Points on a hilly landscape, in no order, each with its height.
From any point a ball takes the steepest step (drop divided by distance) to one of its 2 nearest points. It stops when none of these is lower. Distance is the straight distance between rows; heights are no part of it.
Gev: [  1.1 -28.8 -11.5  -7.0  14.8 -12.8  21.1   1.9 -24.8 -21.7   4.6   8.5
  -1.7  -2.9 -28.8   0.1   4.1  21.5  10.6 -29.6  32.5 -11.5  23.4 -17.0
   0.9   5.6 -16.7  -3.3]  height 79.5
tiden: [ 15.1 -22.5   9.9  21.6  -2.1  -8.7  27.6  11.9 -17.9 -13.2   9.4   7.6
  -5.4   0.2  -8.9   1.1  19.0  10.8  18.8 -34.2  -1.1 -21.4  31.1 -36.8
   2.9 -23.1  -7.0  -6.8]  height 77.2
Taf: [ -3.1  30.0 -28.0  -0.7  13.0   1.6 -16.9  20.5  -4.9 -12.4   7.3   3.7
 -31.8  34.5  35.0  18.9 -20.7  16.0 -30.2  22.2   4.2  33.6  -2.2  27.6
  -6.0  -2.1  -7.6  16.5]  height 40.9
zag: [  0.9   3.5  23.9  25.2  27.9   5.8  17.6 -18.4 -10.8   3.0  13.1  -1.7
 -13.7 -11.0 -13.4 -24.4  14.6  12.4   2.0  12.8 -23.4   6.6   2.0  -8.8
   9.1  -0.1 -13.3  -6.0]  height 67.1
kilom: [ -8.8  19.0  16.5  45.6   8.6   0.7 -24.9  -2.8  11.7  47.1  22.4   7.0
 -25.0   9.6  70.4   7.0  -4.3 -24.7 -33.0  24.6 -19.5  12.3 -16.1  -7.2
   3.9  -0.2  32.6   7.5]  height 46.4
vis: [ -0.6 -10.5   6.5 -10.4  -1.6  12.5  18.0 -13.6  28.5  12.9 -20.5  -9.8
  -2.0 -22.6   3.4 -21.0   7.3   0.2 -14.1  -5.7   3.6   6.1 -20.5   0.1
 -16.2 -36.2  27.9   3.2]  height 48.3
sugob: [ 16.3  13.0  20.2  19.5   6.9  22.7  17.2 -22.7 -10.9  51.8  20.0   0.8
  10.0  23.5  17.3 -18.4  16.2  -8.9   6.3   9.7 -26.7  17.3   7.1   2.9
  30.7  -3.0   3.3 -29.4]  height 90.1
Met: [  7.6 -35.5 -16.8 -31.7  26.3 -27.0   8.7  -2.1  35.3 -30.3  -0.2   0.2
  -4.8 -28.1 -22.6  11.3  12.3  -0.5   3.6 -18.5  21.9  -4.8  14.5  -8.3
 -13.2  -9.3   8.0  16.8]  height 55.7
rit: [ -0.6   1.3  17.4 -19.4  -5.9   2.3  -8.8  -2.4  12.5   5.6  32.7  -9.2
 -11.7  -6.0  -0.5  10.5  -0.6  -4.2 -21.4   4.0  -5.7  21.5 -28.3  -1.3
  -2.5 -26.8   1.3   0.1]  height 41.5
bozuz: [  9.4  35.5  -7.4 -10.6  15.9   6.8 -12.9  -4.4  17.6   7.4  11.8 -17.1
 -19.6  21.4  46.6  18.0 -12.7  15.3 -23.0  29.8 -13.4  13.4 -17.2  17.2
  14.2  16.4   3.2  27.1]  height 34.9
lefiz: [-12.0  -2.0   1.5 -19.0 -56.3   2.3  -3.8  18.2   2.3  34.5  16.2 -13.5
  -9.8   8.2  47.2   5.9   5.7   6.8 -38.8   5.4  -2.0  -1.5  -7.0  11.2
  11.5  15.0  12.6  -2.2]  height 49.4
peti: [-34.0  39.8 -14.7  -8.2  -8.2   5.3 -24.2  23.9   0.5  34.3 -24.4 -18.8
 -11.4  28.4  55.3  21.0  11.6   4.7 -26.2  30.9 -10.8   3.5 -10.7   5.8
 -29.6  -7.1  25.1 -20.0]  height 65.4
Nog: [ 21.2  41.6   6.2   7.7  15.4  23.0  41.8   1.4  -3.4   3.3  -5.2  -2.7
  20.0 -10.2 -12.5 -17.2  23.8 -15.2   9.3  -3.8 -13.0   0.9  14.0   8.6
  31.0  13.4 -16.8 -15.3]  height 88.5
Nogid: [  7.3   9.1 -32.5 -23.6   2.2 -26.7 -16.9   6.9  -1.4 -30.0   0.6   6.7
  14.5  -3.8   1.8  -0.3  19.0 -22.3  10.0  12.1   3.7  14.2 -24.5  41.5
   9.1  18.5  24.9  10.1]  height 63.6
tuv: [ -4.4  -9.1 -24.1  -2.9  -2.0   2.8 -22.1  12.3 -35.3 -28.0  23.6  29.1
  18.8  -5.3 -33.9   3.7 -22.4  -2.7  -4.3  -8.1  29.6  12.9 -13.3   1.5
  -1.6  36.1 -31.6  19.9]  height 77.1
bidud: [ -8.9   7.9  -8.2  25.7  17.0  38.0  37.7   8.6 -12.1   0.6  -5.3 -18.4
  14.2  12.7 -13.3 -22.8   7.4  10.8   3.7 -30.7  22.8   4.9  15.6  -1.0
   8.9 -16.8 -58.1 -12.1]  height 65.3
sige: [ -5.4  15.0 -17.3  22.3  -2.9   5.6 -26.5  15.9 -31.3 -30.1 -23.0   6.2
   2.6  17.9 -13.7  11.6 -14.4 -17.5  22.6 -24.3  25.0 -10.5 -23.1   3.2
   2.5   8.9 -16.6  10.1]  height 48.5
rupa: [ 15.4 -11.0  -3.9  26.3 -18.4  20.4  -2.4   0.0 -52.2 -23.5  14.1  -7.9
  14.5  -8.9 -14.9  -3.6   9.1   6.7  -5.9   2.5  -2.3  -7.6  16.8  -1.5
   1.5  15.1   0.9   6.2]  height 48.8
Dafak: [ -7.3 -31.4   9.2  10.6 -18.8  -7.7  30.8  20.6  12.7  -7.7 -26.2 -10.3
  -6.3  16.8  -9.4 -21.5  15.8 -13.3  22.6  -9.8  -4.6 -13.6  29.0 -14.1
  -6.1  11.1 -29.3  10.3]  height 84.7
gog: [  0.2  25.5  21.7  24.3 -22.1  21.5   0.1 -18.2  11.8  27.7   4.1  -1.2
 -27.5 -21.7   0.7   0.3 -19.6  10.7 -20.5   3.4  -8.1  -2.6  14.7  -5.7
  -1.1  16.4   2.4  -1.9]  height 71.0
Sazo: [ -1.4   4.1  28.9   7.4  20.6 -10.4  22.9  -9.2  -6.8   8.0 -24.6  16.0
 -10.5  10.7 -19.3 -18.5   4.9  -0.7  26.4   4.2 -17.8 -16.8   8.1 -20.7
   9.6 -22.3  -9.9 -17.8]  height 65.0
gutu: [  0.0  31.0 -28.8 -20.6  13.0   4.8 -17.7 -21.2   1.7 -20.3  21.1  -1.0
   7.7 -32.2 -16.5 -22.1 -32.3   6.8   4.7   2.9  14.7  11.6 -19.5  27.8
   0.8  30.3   0.2  12.0]  height 76.7
fopo: [-13.2 -19.7   2.4   2.0 -27.2  12.2 -18.3   5.3   6.4  12.9  16.5 -13.5
 -11.8   8.7  25.7  12.4   5.6  14.6 -31.8 -12.3  -3.7  -5.0  15.0  10.7
  -0.8  -9.0  22.5 -12.5]  height 47.2
pubir: [ -8.0  20.9 -23.1  16.5   8.2   8.0 -13.4   2.6 -49.6 -29.6 -10.9  10.5
  10.4  11.6  -4.5 -19.0   0.8 -20.9  19.2  -4.8   9.7   1.6 -29.0  28.8
  17.7  -0.4  10.2 -13.7]  height 43.5
gotan: [-23.9  35.1 -24.3 -10.3 -30.7  -7.1 -27.7  23.9  -4.6  40.6  -6.6 -33.6
  -8.5   0.0  24.2  17.0  13.3   9.8 -16.2  16.6  -7.3  -9.2  -3.9   8.6
  -2.6  21.8  21.5 -27.6]  height 62.8
Nid: [ 11.7  17.2  -0.2 -10.8 -19.6   1.7  -0.1  16.4  19.6  -2.4   0.0   4.2
   1.4  16.2  13.5   5.8  -9.3   1.8   2.6   2.8  15.0  18.8 -25.7  36.3
  -1.3  17.4  -1.6  25.8]  height 66.3
tur: [  0.7   5.6   5.9  16.7  27.3 -13.9  29.8  13.3 -15.4 -18.3 -32.2  11.9
  20.0   0.0 -27.0 -30.0  22.1  -8.1  33.4 -12.7  -3.9  -4.0   7.6  -0.8
  20.8 -13.1 -34.2 -21.0]  height 62.6
giki: [  4.3 -27.9 -10.1 -22.9  13.4 -31.1  -5.8  -2.1  16.9 -17.7 -22.2  13.1
   8.3 -21.3 -22.7  10.0   2.7  -4.9  21.7  -7.2  32.4  -0.5 -29.5  16.7
  18.2  20.5   6.2   3.1]  height 60.1
zik: [ -3.5  -1.6  35.6   3.4  14.8  -0.4  36.8  -4.2   7.3  35.8  20.8  19.1
   0.0   9.2   9.2   4.1   1.6  -3.2   8.2 -20.8 -32.4 -21.0  25.3 -54.5
   1.5 -10.1   1.0 -19.3]  height 74.0
vutuf: [-18.8   9.6  -8.2  11.1 -21.3   1.6  -7.0  -7.2 -12.1  -3.9 -16.6  -7.7
 -11.8 -10.5 -14.2  -5.7   1.3  -4.7  15.6 -15.6  21.0  -7.0  -5.8  11.5
  -2.0  -3.2  18.9 -24.2]  height 51.4
paze: [ -1.2  -7.3   4.7  29.9   1.0  21.0  31.1 -13.1   3.5  23.9 -28.2 -17.2
  -5.2  -0.4 -10.1 -19.6  -4.5  10.2   7.5 -12.9   0.5  -8.1  25.4 -23.7
 -21.0  -7.6 -18.9 -15.6]  height 59.2
buse: [ 13.0   7.3 -23.5  45.5 -14.2  20.3 -23.1  -4.8 -28.2  -3.7  18.2 -19.7
  -1.8 -10.5  24.6  -9.2   0.0  12.3 -17.8  19.5  -6.0   5.1  -3.0   7.4
  14.0  21.9   3.8   9.8]  height 54.4
Sotaz: [-17.7 -43.8  15.7 -23.1 -27.7  -2.3  25.3   9.0  13.4  -0.5 -18.7  -3.5
  -9.4   7.6  -4.5   7.5   1.0 -16.1   6.3   3.0  -4.9  -1.3  -0.5  -1.1
 -10.3   4.7  -3.6  16.8]  height 84.1
fenu: [ -4.0 -24.1  18.9 -35.9 -10.6 -26.2 -14.6  -3.6  31.5  -4.9 -32.9  17.6
  -2.7  -1.8  -1.4  32.5  -2.2 -17.7  -0.4  16.0   0.6 -18.3   2.4  12.8
   9.3  12.1  23.9   1.8]  height 34.0
vima: [ -7.2  -3.1  -6.3  -0.7  21.2  36.6   8.0  -0.9 -10.7   4.7  -2.8  -9.3
   1.0   2.2   1.0 -31.4  -9.1  15.9  12.8 -25.0  13.7   7.4  -3.9  14.6
   4.0 -11.5 -23.7   3.8]  height 67.9
tanit: [  0.2  -8.4  -0.9 -18.6  34.6  10.3  12.1  -0.4  -3.7 -29.4  12.0  -8.5
   8.0   6.1 -13.0 -19.9  11.0  17.4   9.8  -8.2 -16.0  -2.7  16.0  -9.6
 -26.0  28.7 -35.0  30.6]  height 44.5
keme: [ 20.1  18.5  -7.1 -11.9  11.1  24.7  -4.1   3.2  -3.8 -22.8   7.7  10.3
   4.1  19.7  -4.6   7.5 -23.1  10.4   6.3  -7.0  14.6  17.6  -1.9  18.4
 -13.8  26.9  -5.4  16.0]  height 68.2
Rep: [ -8.5  -1.9 -15.2   4.0  31.2   6.9  -7.3 -14.4  38.4 -30.3 -11.8  -7.5
  11.6 -28.3 -16.6 -14.3   0.0   8.7   0.2  25.4  -8.0  17.4  10.3  14.3
 -10.1 -12.5  14.5  10.7]  height 23.3
safa: [  5.4 -17.0   0.1 -29.0   1.1 -15.1 -34.3  16.3  39.6   4.6 -16.3  16.9
  13.4  20.3  -5.7  39.4 -13.7   4.1  -2.4   3.1   7.4  -6.0  24.3   9.5
   1.1  -8.6  11.8   5.7]  height 31.1
zumip: [ 20.4 -20.4 -11.8  -1.1 -12.3   5.7 -23.5   7.0 -36.0 -34.9  19.6  -8.9
   5.0   1.1 -22.9  21.4  -5.0  -1.9   5.1   2.1   4.2 -16.1  18.8 -24.3
 -20.0  -1.6   3.4  16.3]  height 42.7
Vepo: [ 12.5  16.4  -1.1  -2.5   9.3   5.6 -13.4  -3.0   2.6  33.1  10.8  -1.3
   9.5  21.2  37.9   4.7   5.7   1.4 -11.8  33.9 -37.6   5.9   1.1   9.2
  36.2  17.2  23.0   5.3]  height 30.0
vok: [ 16.2 -37.7   7.0  -8.4  32.5  -5.9  -9.0   8.9   5.4  -4.7   3.3   0.9
  22.8   6.7  -4.9  -1.5   4.2  22.4  -8.0  19.5 -28.7   8.0  10.7  -5.4
   2.6 -10.5 -12.6  26.7]  height 19.2
loga: [ -6.1 -12.6   4.9 -19.4 -25.6 -27.1  -7.2 -23.9 -11.7 -10.3  11.6  -0.1
 -13.4 -23.6  -2.1  21.2  -3.3  -4.6 -35.0   8.8 -11.1 -17.1  11.8   8.7
   1.9  -1.5  31.3  -5.4]  height 41.0
pogon: [  4.8  19.2 -37.0 -24.9 -28.3 -38.3  -5.0  28.9  23.3   1.1  -4.7   4.5
   3.7   5.6  25.8   3.3   4.9 -14.3  -2.8  13.5  15.7  18.7 -36.2  31.8
  -2.9  18.2   9.0  15.1]  height 65.1
negu: [-29.5  -8.9  -1.5   8.1  -9.0 -33.1 -27.4   4.1  -6.6 -22.2  14.7  22.7
  -8.0   3.4 -28.7  15.9 -32.5  -9.5  24.8  -7.2   8.8   3.5 -15.7   1.0
   9.0  -9.9 -17.0  -3.7]  height 25.9
Led: [-22.0 -20.6  34.7 -19.2 -35.8 -23.8 -19.9  10.9   0.7  19.0  -0.3  10.4
   6.5   1.9  12.7   8.3 -15.3  -7.9 -46.4  13.6 -24.8 -13.7  -5.6 -17.6
  16.8  -7.1  16.4 -13.3]  height 39.3
zim: [ -5.6  15.2  28.1  -9.2 -11.3   4.5  12.3  -6.3  22.0  26.5  15.2  11.2
 -18.4  -7.8   6.7  12.8 -13.1   0.4  13.1 -13.7 -28.5 -23.7  20.5 -26.6
   3.6   5.9  -2.2   2.7]  height 72.6
bon: [  7.6  -0.2   2.0   4.7   3.2 -19.1  45.3  -1.8  12.0   5.4  -5.3 -14.9
  -2.8   0.0  11.0 -37.8   8.7  -8.0  23.2  -5.2 -30.0 -20.7  20.6 -35.8
  -0.3   2.3 -23.3   9.6]  height 85.8
doro: [ -6.8  -2.0  10.5  -4.2  13.6  36.4  10.3  -2.9  34.1  -2.1 -18.2 -23.2
  -8.3  -2.1  20.1 -18.7  18.4   5.7  14.8  10.4 -18.7 -11.3 -13.3  -5.3
  19.2  -7.6   2.2  17.4]  height 15.0
mez: [-27.1 -32.1  24.2 -23.9 -32.0 -18.3 -12.7  10.2   6.7   4.9 -23.7  10.4
  17.3  -9.6 -10.3  18.1   5.8 -14.2 -10.0   0.3 -13.5 -27.1   6.6 -15.2
   5.8   4.1  25.3 -23.9]  height 36.7
zofon: [ 27.5 -11.3   7.9   2.4  30.8  -3.8  -5.6 -16.3   3.5  20.5  33.4   7.4
  12.7   3.3   7.9   2.1   0.7   0.0  -7.6  34.2 -41.6  20.0   6.1  -0.1
  18.4   2.5   8.8  13.0]  height 25.8
lala: [  8.9  14.7  29.2   2.1 -24.9 -10.2 -14.9  14.2  26.7  14.0 -24.5  12.3
   7.4  18.3  27.0  19.3   2.5  -5.2 -21.5   1.7 -10.2  -1.9  -1.2  10.8
 -13.5 -14.8  29.9 -11.6]  height 24.6
pomur: [-15.3 -16.1 -16.6 -11.1  32.5  11.8  34.2 -15.7 -12.3  -4.2 -19.3 -13.7
  -8.1 -11.4 -16.8 -23.7 -20.3  10.4   9.6  -7.4  13.1  -9.8   0.3  -9.5
  -6.0   2.1 -17.6  23.8]  height 70.0
kitip: [ -2.1  -6.9  37.5  14.9 -29.6   3.7  -9.7   4.6 -15.3  23.7   2.5   2.0
  12.5  15.8  -0.1  10.1   1.1  -7.5 -12.8  12.4 -26.7 -19.4  11.6 -23.4
   8.6 -17.6   4.5 -26.2]  height 42.1
fafu: [-20.9   9.8 -17.3   8.0 -26.6 -14.2 -11.9  12.7  -2.9   1.2  -1.0   3.4
 -32.9  30.8  59.2  28.5 -10.9  -3.5 -42.7  20.4   4.0  18.2   6.6  23.3
 -12.7  -0.6   5.8   8.9]  height 45.3
fug: [ 24.8 -11.1  -8.0 -12.5   1.2  -3.2 -14.9  18.2  -5.0 -18.3  -8.0  13.3
  15.1  10.4 -11.1  40.3   5.2 -25.8  20.4  -5.0  16.9  -7.4  -1.7 -18.5
 -16.8 -24.3  36.2  10.3]  height 47.9
Fuz: [ 12.7  15.3  11.5   7.6   7.8   6.7  36.4   4.7  12.1  10.5  -4.3 -24.9
  28.2 -14.4 -14.4 -30.8  24.2 -15.9  29.3 -11.5 -27.3 -11.7   9.2 -23.8
  31.6  -8.0 -47.9   2.7]  height 87.2
pelu: [  1.2 -13.8  -0.4  23.4  23.6  15.2 -14.4   9.1   9.6 -16.8   0.7 -15.0
  -6.3   0.6  -6.4  -6.7  12.7  27.4  16.5 -10.8  -7.5  -7.6  13.0 -28.1
 -12.1   2.0 -32.2  27.7]  height 35.6
regag: [-13.8  -8.5  -0.8   2.4  -5.3 -15.7  -2.8 -27.1 -22.8 -10.9  -8.1 -11.3
  11.6  -4.9 -30.0 -24.3  -6.9   4.0  42.3 -20.4   4.7  -9.5 -12.2  14.6
   9.1  -7.7  -3.3 -19.4]  height 54.3
zevos: [ 16.9  19.9   9.5   8.9  -7.1  25.0  24.7  -6.8 -23.4  22.2   4.8   3.5
   6.9  17.3  -1.3 -10.9  18.0   7.6  -3.4   3.4  -6.6   0.6   5.3  15.7
  47.0  25.9 -12.0  -7.3]  height 89.4
Netor: [-19.6  20.8   2.6   4.2  18.9  20.0  12.5 -11.3 -24.0 -33.4 -15.1   6.2
   3.9   7.8 -32.2 -29.2  16.7  -8.8  25.3  -5.7  15.3  -6.5   4.1   0.2
 -25.8  21.6 -31.2  -3.3]  height 63.4
fatos: [-10.6  26.2 -42.3  -8.2  10.7 -12.5 -37.6   4.4  -9.6 -39.1  14.4  12.6
   1.2 -14.0 -11.6   9.8 -35.1   4.0  -9.7  -8.9  33.3  13.7 -22.5  22.4
  -4.8  43.8 -14.2  10.1]  height 80.0
Feli: [ 23.0  13.0  33.1  -3.1 -13.6  15.9  -2.4  -0.4  27.5   7.7  -4.1 -15.5
  -0.1   2.8  12.8  -8.3  25.4  16.3  -3.7  35.6 -10.1   0.8 -15.1   4.7
   3.1  12.2   5.6  24.0]  height 18.7
rasog: [ -4.2 -36.8   6.8 -27.0 -23.1 -10.9  35.4   4.6  17.0   9.1  -8.2   5.8
  -5.5 -12.9 -21.3  16.0  -2.6 -28.1  14.1 -25.5  37.4   0.3  -8.4  -8.8
   4.2   9.4   4.4 -10.1]  height 83.3
meneb: [ 12.5   6.9 -30.9 -18.1 -35.0   0.2   0.6  17.0 -14.7   9.1  18.3   6.7
   6.0   0.2  -6.8  24.7 -23.9   4.3 -16.0  -9.0  22.1  10.4  13.2  13.1
  -0.5  16.9  14.0 -12.0]  height 72.7
robom: [  7.0   8.1  19.2  16.6  33.7  17.7  12.8 -11.3 -34.5  -9.1 -10.8 -23.4
   4.5  27.7 -21.0 -15.2  25.9  23.8  15.2 -18.4  14.5 -10.3  22.2 -18.2
  -5.6  -6.5 -52.5 -24.4]  height 69.4
Zigas: [ -1.5  29.9 -20.4  27.7 -17.1  13.7 -32.1   1.8 -15.2  18.7  13.5 -36.9
 -28.2   1.7  37.4  10.2  17.0  14.0 -25.7  17.8 -20.3   0.7   1.2  -1.1
   8.3  26.1   8.4 -14.1]  height 58.8
Lok: [  6.2  -4.5  -1.0   6.7 -15.4 -10.1 -28.1 -19.4   5.3  25.2  27.1  -1.7
  10.3 -10.4  20.9  18.0  -6.6   7.3 -34.8   8.0 -28.8 -13.5  18.2  -1.2
   2.6 -10.7  35.3 -12.4]  height 44.7
Tivi: [  8.0 -20.4   0.3  10.5   1.0  10.4  28.2  -5.7  29.0   9.6  16.0 -17.3
   8.2 -19.5   4.2 -18.0  19.1   9.4  -1.4  -8.8 -19.7   3.7  11.4  -7.2
 -12.5 -25.2   6.8   2.6]  height 50.1
nas: [-22.3 -12.2  -3.1  16.1 -12.5  -8.9 -15.3  -8.9 -10.2 -33.8  18.8  -2.5
 -14.6 -13.8 -19.7 -15.9  -4.0   3.9   4.7  -0.3  -2.7   0.6 -20.9  12.4
  17.3  12.2 -16.6  15.2]  height 34.4
Bubo: [  5.8  13.0 -29.8   8.2  16.2   5.3  -9.5   2.5  17.8 -24.0   6.1   4.0
  -4.8 -24.9   2.5  -5.5  -6.8  -2.6 -10.8   2.5 -11.4  24.9 -11.0  19.2
  11.2 -19.5  21.6   0.4]  height 28.4
bugek: [ 10.2  -6.5   3.0 -25.7 -18.3 -14.5  -6.4 -14.7 -19.0  -8.8  13.6   1.8
  -6.2 -17.3 -13.6  20.9 -13.6 -11.2   7.3  20.4   8.4 -13.7  -5.9 -11.4
  -4.9   3.0   9.6  17.9]  height 36.3
zuri: [  3.2 -33.0  25.1  11.8  13.1   1.8 -28.1  11.6  13.4  -3.2  13.5 -21.1
  -2.5   9.1 -17.6  13.0  21.1  29.8 -10.8   2.3 -11.3  -6.2   9.0 -20.4
  -3.1 -24.2 -18.3   0.8]  height 27.3
duver: [ -4.1   0.5   4.7   6.3  19.9  25.0  -1.7 -23.6 -24.3 -20.4  -9.3  -5.3
   2.1  16.0 -17.2   0.7  13.2  21.8  21.1  -4.5   7.2 -11.5  16.5  -4.2
 -19.6 -10.0  -6.1 -24.0]  height 66.9
Zigu: [ -4.3  -2.6 -29.3   0.2 -24.5 -14.3  -9.4   7.7 -43.0 -12.2  14.5  18.0
  -9.4   2.6 -14.2  25.1 -18.4 -16.3  -6.2   1.4  35.4  18.7 -10.2  15.6
  -3.8  32.9   6.6  -0.5]  height 74.6
nusun: [-24.7  20.9 -10.6  24.8  15.4  20.1   6.3   2.2 -27.5 -38.4 -12.8  31.4
  17.8 -12.3 -17.9 -25.8   9.7 -27.4  10.9 -22.6  20.9 -11.3  -0.2  -9.7
  -2.3  26.7 -65.5  20.0]  height 58.4
noro: [ 12.4 -13.1  23.5 -15.6  17.3  22.1  25.4 -14.6 -11.5  48.8 -13.2   2.2
  17.1   7.5 -32.1  -3.6  -6.0   4.6  -2.7  21.7 -12.9  -3.4  15.4 -23.2
 -27.1 -19.0  -3.4 -21.9]  height 55.4
Topu: [ -2.3 -10.3  25.9 -23.6 -33.1  -4.9   8.7   5.4  10.4   3.7  10.7 -13.0
   1.2 -20.7   0.1   3.9   7.2 -12.9 -14.7 -24.7  22.7  -2.4 -27.0 -10.5
 -11.0 -41.1  17.0  -9.6]  height 45.7
rapom: [  6.7  18.6  20.4 -31.9 -24.0   8.6  -9.4  -4.8  31.4  28.6  -6.6  -9.8
  12.8  10.2  29.2 -14.3   3.8  -3.5  -2.4  21.0 -18.2  10.0 -18.5  16.9
 -13.6  -5.9  23.7   4.1]  height 21.6
Dut: [-16.3 -20.4   3.3   4.0  27.8 -40.2   8.3 -11.2 -26.1 -13.5 -16.0   7.0
  19.0   3.9 -39.7 -32.2   8.5  -4.0  45.7 -21.8  16.3   4.2  -0.1  -4.6
   7.8  -3.8 -36.8 -32.4]  height 58.7
bapar: [ 30.7 -13.5  16.5  21.1  34.6  22.0  32.9  -8.4  -0.7  35.1 -14.5  -4.0
   6.3   0.3  -5.8  -6.7  12.6  15.5  -0.7  17.2 -12.0   4.4  17.7 -41.7
 -20.8 -15.5  -5.6  -4.2]  height 57.0
dogu: [ 20.8 -24.8   3.1   0.7  -2.8  -3.9  23.3  10.9  29.7 -17.8   2.9   8.3
   7.8  -8.0 -17.4  -3.6   8.8   3.1  16.3 -19.9   5.4  -2.1  26.3  -7.7
 -31.1  -1.7  11.1  16.9]  height 52.5
veta: [  1.1  11.0  34.6   5.3   8.1   9.5  11.2 -37.8  21.1  48.4  16.9  -3.6
  14.0   0.1  26.6 -23.9  -4.8   5.4  15.3   1.0 -23.4   6.3  10.3  -4.5
  -3.5 -18.5  20.4 -25.5]  height 90.5
Nelam: [ 23.5 -13.1  29.8  30.5  13.8  -7.1  10.9   4.9  -8.1  24.3  17.7  13.8
  -5.1   1.9   4.1  13.3   9.3  18.8  -4.4 -19.2 -21.7 -19.6  36.5 -38.0
   5.6 -18.5  18.3 -11.8]  height 75.3
zup: [ -5.4   6.0  38.9  23.8  -9.5  14.5 -16.2  -0.9  12.8  50.4  15.9   2.3
  -0.5   4.3  42.2   1.1   3.5 -18.9 -18.3  15.5 -30.2  -9.8   9.6 -19.7
   1.3   3.9  19.0 -14.6]  height 44.3
nebu: [  4.0  39.3 -28.3  30.3   3.9  -3.5 -10.4  36.6 -33.6 -16.8 -11.6  26.4
  -1.2  12.0  -5.4   7.2   0.3  -4.5  -1.8  -1.0   2.1  13.3 -13.3  20.0
  22.4  -6.0  24.3 -26.5]  height 38.7
runed: [ -9.8  -8.1   0.1   3.5  18.9  29.9  35.0  15.8   8.5   2.8 -25.0 -19.1
 -10.4  18.4 -30.9 -12.8  -6.7  12.2   9.7 -21.3  32.1  -7.1  11.7 -25.9
 -27.7 -15.2 -46.0 -14.3]  height 62.0
Kepet: [  3.1  18.0   1.6  30.3   5.0   9.5  -0.8 -37.9  -6.9  16.9   9.7  -7.9
 -26.8 -27.1  -4.1 -15.3  -7.2  22.1 -13.6  13.6  -4.7  13.7  -9.7  11.9
  15.7  -4.0   2.7  -8.1]  height 69.3
Mopup: [  3.3 -26.7  -6.5 -34.6  21.1 -11.1   1.9  -6.3  23.6  -8.5 -15.6  -0.7
   3.9 -14.3 -16.8  -0.7  -1.0  -3.7  15.3  -2.1   0.1 -14.7 -14.9   8.2
   7.1 -22.9   0.1  18.1]  height 58.3
povo: [ -7.4  15.4  -4.9 -13.9  21.2  21.4  -3.3 -12.0  25.7 -30.4 -17.5 -19.5
   4.0  -7.1   4.6 -36.1   4.4  11.5  16.0  30.8  -4.4   8.2 -26.4  20.3
  11.7  -0.5   5.5  17.8]  height 18.8
tulov: [ 17.5 -19.9  14.0 -27.5  12.6 -15.8  17.6 -19.6 -18.7  17.2 -13.4   5.9
   1.5  12.6 -41.2  19.6  -9.0  12.7   5.7   3.4  14.7  -9.3  13.2 -37.0
 -29.6 -35.3   3.3  -9.6]  height 52.8
Bered: [ 11.8  -2.6   3.2 -15.6  -1.8 -31.5 -33.6   9.9  36.4   5.1 -20.3  19.8
  10.3   5.5  36.6  27.3  -5.2  10.6 -22.8  -6.8   6.9  -4.9  22.8  33.3
  -1.6 -25.0  19.8  -6.4]  height 28.0
misa: [  0.0  33.0 -28.3  -2.7   0.3 -20.0 -25.0 -18.9  12.5 -24.6  18.3 -13.9
  -8.5 -15.8  13.9 -10.8 -24.8  18.5 -17.5  23.3   3.2  25.7 -22.0  43.6
  -2.4   2.5  -3.5  28.0]  height 79.3
dubuk: [ 12.2 -26.1  -5.5 -15.3   2.1  -0.9  46.1  -1.8  -7.9 -18.1   5.1   7.7
  -2.8 -19.2 -42.4   3.8  12.7 -19.4  -0.2 -22.3  42.8  -1.9  10.7 -17.3
  -8.4  25.3 -19.9   1.5]  height 81.6
das: [-10.9  18.6  -5.7   4.9 -11.5  12.2  -4.1  -2.0  29.6  37.4  14.2  -2.7
 -11.5  11.2  69.6  -7.9  -4.4 -12.2 -24.6  28.4 -19.8  25.4 -26.9   0.8
  10.6 -13.4  13.9   2.0]  height 48.2
Tepi: [ -3.5  22.4 -20.1  15.6   4.9 -15.3   5.2  27.9   9.5  -6.3  -6.1  31.3
 -19.5  -9.1  12.1  11.3   4.9  -6.3 -25.9   1.3 -10.7   9.3  -7.5  19.8
  12.2 -19.2  48.4 -24.7]  height 33.6
Lan: [ 14.3   4.8 -14.9  -5.4 -14.7   3.9  -0.1  22.1  -1.5 -10.4   4.9  15.1
   1.9  17.5  -4.6  21.9 -16.2  10.3  14.3 -41.7  31.0   4.7  17.8  20.0
  -3.9  26.2  -0.9  -8.5]  height 70.6
tisid: [  4.8   7.3 -24.8  -7.6  16.7  -7.7   6.3 -19.0   6.9 -25.1   1.4 -15.5
   4.1 -41.0 -17.4 -17.4 -14.1   5.4  15.9 -12.9  17.9 -12.9  -6.0   5.1
 -12.7  20.5  -5.0  29.5]  height 73.4
pek: [ -4.9 -16.2 -21.2 -10.7  17.1 -26.6 -28.5  -9.3  -3.9 -38.7  -5.7  18.6
  10.3 -18.9 -20.5  13.1   8.1 -25.9  18.4   5.1  26.7  17.2 -41.2  32.8
  -2.5  42.6   0.4   8.7]  height 61.9
tuz: [-10.8  -2.1  -9.2  -1.0 -17.2 -18.0 -24.0  11.1  -3.0   8.6  23.2   3.2
 -20.2  -1.1  -2.9  18.9 -37.5   3.6 -14.6  10.4  -1.6  16.0 -22.6  -2.6
  10.5 -18.2 -14.4   1.8]  height 35.2
Setog: [-16.2  -4.9  -6.0 -14.4 -39.1 -14.1  -3.1  -7.1  17.2  -0.5  -0.4   1.4
  -1.7 -12.1   3.7  15.1  -2.5 -33.2   2.7 -10.7  15.8   4.0 -11.2   6.2
 -24.4  -7.8  33.2 -16.6]  height 48.6
Boz: [-23.1   4.5 -11.5 -10.6 -20.0 -21.3 -18.8   4.2  -2.2  39.8   0.4  -9.8
 -11.8   7.6  78.0  12.6  -8.6   2.8 -57.4  17.0  -8.6   3.1   3.7  16.7
  -5.8  -9.5  12.4   6.8]  height 48.0
Zeril: [-28.1   2.2 -17.0  31.6   1.7   5.7 -14.8  12.6 -19.1 -41.2  -8.0  33.9
   7.3  -8.5 -14.4  -1.5 -14.5 -39.0  36.7 -36.2  40.5   0.3 -23.3   0.3
  -0.4  30.0 -37.1  17.6]  height 53.0
Fove: [ 26.2 -15.9  15.7 -16.7  14.4  -8.5   9.9  -2.4 -14.0  -7.8  -9.9  14.1
   6.4  24.4 -13.1  18.5  -4.5 -16.9  35.0  -6.0   3.1  -9.6   0.3 -34.8
 -26.5 -45.6  16.0   8.0]  height 50.2

For each start below, name the point where the ball stops.
runed => bugek
Lan => negu
dubuk => negu
duver => doro
sugob => negu
Dut => negu
kitip => doro
peti => vok
